The views of a scene show one set of named points, each view turned or mirrored, shifted and resized as a whole, with a little noise and some points left out.
(in the rows, 128 means zero)

Scene 1
View 1
j940: [210 106 132  94 160 127 111 143 154 134 140 136  64 101 145 102 141 155
 110 156  95]
j543: [142 155 166 133 127 158 152 121 125 106 121 165 113 125 126 172 124 135
 159 122 107]
j856: [133 160 166 108 145 142 148 149 138  65  95 157 116  59 165 103 167 116
 116 169  84]
j366: [152 126 174 107 110 143 150 139 109  87 100 150 108  98 156 145 123 114
 131 167 108]
j359: [125 128 158 140 141  94 156 188 146 112 149 154 119  85 146  74 191  92
 166 150  95]
j4: [163 165 151 118 151 168 133 120 144  96 111 161 101  92 137 137 138 150
 123 128  88]
j465: [164 193 132 119 164 179 163 130 146  77 112 169 124  63 152  50 190 109
 110 103  62]
j707: [ 72 155 187 135 135 102 158 181 140  63 109 160 135  51 162 112 178  97
 153 183  94]
j123: [162 158 141  94 164 151 142 152 146  71  99 154 108  45 176  51 185 115
  87 159  68]
j213: [180  93 145 116 160  93 109 164 166 148 163 139  72 106 133 114 152 152
 145 165 104]
j616: [163 164 142 152 171 145 130 125 165 149 166 168  91 137  99 146 151 166
 177  85  92]
j718: [164 121 141 113 185 103 101 160 188 121 148 150  69  74 141 112 165 158
 123 169  88]
j269: [140 126 169 108 148 113 117 154 156  96 117 155  87  85 148 165 137 148
 133 185 104]
j192: [133 152 176 112  90 166 173 135  87  65  81 157 132  89 164 130 133  92
 132 158 103]
j660: [138 153 166 113 124 148 160 147 117  71  95 156 125  72 162  97 161  96
 125 157  94]
j177: [128 148 173 118 134 135 144 147 132  79  98 159 110  80 151 142 145 122
 130 165 100]
j49: [201  72 146 117 123  99 126 160 129 171 170 131  80 139 127 118 129 128
 165 146 124]
j483: [119 119 179 137 118 105 137 156 132 114 131 155 103 114 129 172 133 128
 176 164 119]
j463: [180 128 140 100 147 134 149 160 132  94 122 142 107  67 168  46 174  98
 106 156  83]
View 2
j707: [ 84 119  79 185 149  73 108 155 152  96 187 130 131  96 158  75 131  83
 176 131 128]
j359: [ 94 120  80 155 131 107 119 186 127 145 188 113 108 102 141 113 106  95
 172 140 128]
j718: [ 78 155  47 161 161 142 123 150 131 135 155  96 138 146  81 120  99 129
 160 115 129]
j192: [ 69 121 136 190 118  62 147 152 163  87 178 108 161  74 102  92 159 108
 154 174 128]
j177: [ 68 136  91 182 141  88 130 139 158  93 169 102 154 102 103  94 147 120
 158 143 131]
j660: [ 73 121 104 191 128  85 146 155 144  98 187 120 161  94 110 104 132  97
 165 172 128]
j4: [ 56 142  76 165 124 119 150 132 154  99 179  81 170 108  84 128 147 147
 154 149 125]
j465: [ 68 117  51 177 103 126 171 149 133  94 220 122 186 103 117 148 111 112
 175 184 122]
j543: [ 60 135 110 138 113  91 131 139 178  94 176  45 148  76  99 120 188 167
 147 137 119]
j856: [ 70 130  78 193 140  97 142 141 146  90 183 125 167 110 107 104 126 102
 170 158 133]
j213: [ 86 152  81 146 152 138 124 170 133 165 140  82 114 138  71 129 106 131
 150 119 126]
j940: [ 70 153  80 164 146 144 151 154 128 148 147  89 145 140  45 143 104 134
 148 144 131]
j49: [ 86 144 127 135 131 124 131 193 133 182 136  66  97 116  61 132 119 138
 138 132 124]
j616: [ 64 139  60 107 109 142 135 155 150 134 188  37 135 103 105 156 149 177
 152 127 116]
j483: [ 78 141 113 145 145  85 107 161 163 127 152  66 111  96 105  94 158 137
 146 114 126]
View 3
j177: [118  85 117 122 157 126 146 160 108 147  99 124 102 151 111 133 160 115
 176 117 132]
j707: [115  85 100 122 146 136 143 173  65 129 123 136 101 149  86 136 160 135
 218 153 148]
j483: [147 117 120 154 155 129 128 129 116 114 105 151 111 167 114 163 151  97
 160 116 127]
j123: [ 75  36 110  96 135 119 145 162 108 160 106 100 137  99  90  97 175 153
 169 128 141]
j465: [112   9  97 109 144 110 135 173 124 188  99 134 155 127  93  87 190 154
 164 132 127]
j359: [117  78  90 143 130 138 115 140  87 113 114 168 155 125  77 129 168 142
 186 146 134]
j49: [122 117 119 158 135 130 100  90 142  96  90 158 163 119 103 153 152 102
 120  94 112]
j660: [102  69 106 111 152 133 143 162 108 162  93 132 116 136  83 111 155 126
 187 120 131]
j718: [110  72 128 141 127 107 127 127 115 102 129 104 148 116 134 149 187 141
 127 131 145]
j213: [115  96 124 150 128 117 112 104 127  88 113 130 161 115 121 155 172 125
 118 118 127]
j269: [121  98 134 132 146 117 142 136 114 116 115 106 108 142 132 156 166 114
 146 119 139]
j366: [111  99 123 123 158 135 144 145 122 149  84 129 105 147 102 130 145  98
 168 101 120]
j463: [ 77  56 107 111 131 131 130 145 114 141  96 127 152  94  81 102 166 146
 162 118 129]
j543: [158  83 113 144 161 114 139 144 135 162  87 153 117 179 120 136 163  94
 144 107 115]
j4: [133  58 121 128 154 105 145 153 142 169  99 122 126 152 127 124 178 117
 136 110 123]
j940: [ 96  72 130 133 137 113 119 114 147 118 102 109 158 106 122 133 175 124
 105 102 125]
j856: [100  57 110 111 147 125 148 167 104 155 107 111 114 134 103 114 165 133
 179 128 137]
View 4
j616: [152 158  94 152  99 149  96  88 116 139  64 102 148  65 173  71 129 104
 108 118 139]
j483: [109 165 121 136 160 141  90 116 111 173 121 160 113  67 179 120 118  88
 130 167 134]
j543: [143 162 104 120 133 132  71  94 160 157 100 130 117  64 177 103 121  97
 110 162 115]
j465: [146 135 130 113  88 190  67 133 205  98  39  99 154  94 113 135 162  78
  56 144 118]
j940: [104 165 125 136  90 199 109 105 126 113 104 100 131  92 143 173  91 115
 133 116 139]
j366: [113 163 135 112 146 159  75 115 172 145 125 145 111  79 163 164 102  93
 119 179 111]
j123: [105 141 155 113 107 215  81 151 189 100  69 121 145 109 106 192 142  69
  80 162 120]
j463: [109 146 163 140 127 206  87 145 175  90  87 129 163  93 117 193 119  87
  99 155 123]
j359: [110 145 162 167 163 178 100 160 122 123  83 163 172  75 135 142 144  65
 103 161 139]
j660: [116 151 147 114 148 172  72 143 192 124  98 149 133  87 136 166 133  75
  89 183 112]
j4: [130 159 107 103 102 164  76 106 171 140  87 108 115  87 152 131 124  93
  94 150 119]
j707: [ 92 148 157 125 168 166  77 172 143 158  93 182 124  93 134 149 167  39
  83 203 135]
j856: [105 152 141 104 127 187  74 146 179 129  88 139 121  99 127 172 142  67
  83 178 122]
j718: [ 89 164 122 132  88 207 112 131  95 132  84 116 122 105 136 159 125  84
 120 122 159]
j213: [ 97 164 127 160 112 189 122 114  88 126 108 125 136  82 152 153 101 102
 144 119 151]
j269: [ 91 169 117 107 119 175  92 119 125 159 112 141  89  95 158 157 120  78
 120 162 140]
j177: [107 158 130 103 137 164  73 132 165 151 103 149 106  87 148 153 130  70
  98 178 122]
j192: [123 153 146 106 170 147  57 126 212 139 119 157 119  73 157 161 115  79
  97 200  90]
View 5
j213: [115 147  79 134  66 126  86 145 104 151 150 143 120 140 159 132 113 126
 131 116 139]
j616: [114 148 125 116  83 115  38 154 121 138 131 117 126 148 170  99 111 128
 166  62 176]
j707: [125 145 174 168 130 124 101 138  98 106 119 117 153 164 104 138  83 112
  95 130 101]
j465: [128 156 160 107  90 107  49 117 172  80  70 116 134 139 121 135 122 104
 121 118 128]
j718: [128 165  88 145  78 116  68 149 103 129 137 137 108 143 161 138 116  98
 120 129 127]
j177: [132 149 149 129 126 112  81 147 120 138 113 121 117 165 122 113  99 129
 110 124 102]
j483: [112 133 138 139 118 123  94 156  92 167 152 125 129 170 136 107  85 149
 126  98 126]
j123: [134 159 136 119  92 109  72 121 158  89  83 131 121 140 117 146 123  98
  98 152  98]
j940: [122 154  75 107  67 114  71 140 134 149 126 143 100 137 157 127 127 124
 124 127 127]
j856: [131 154 149 130 115 111  80 136 135 113  99 126 119 158 116 129 107 113
 103 138  97]
j269: [133 154 113 140 118 113  82 160  99 152 136 129  96 167 142 117 104 123
 118 126 108]
j359: [105 136 145 153  82 138 102 126 112 110 129 131 169 135 118 144  96 120
 114 115 133]
j4: [131 148 144  95 114 102  56 144 154 135  96 118 109 161 132 102 115 133
 130 108 121]
j660: [124 141 159 118 112 116  87 129 142 120  97 123 133 158 105 123 103 129
 103 128  98]
j463: [119 145 123 114  73 120  90 117 151 110  97 141 134 131 115 145 119 117
 103 142 105]
j366: [123 137 136 109 118 111  96 143 128 159 117 130 114 168 118 106  99 152
 113 118  98]
j192: [124 128 175 104 137 111  96 136 149 146  98 119 131 170  93 108  90 156
 106 122  91]
j49: [103 128  95 106  65 126  93 137 120 169 146 144 130 138 146 116 111 158
 132 100 141]

Which points are out of place in each view (at most two, in the order of its rows)? Write none if all are in place.
view 1 | none
view 2 | j543
view 3 | none
view 4 | j465
view 5 | j4, j49
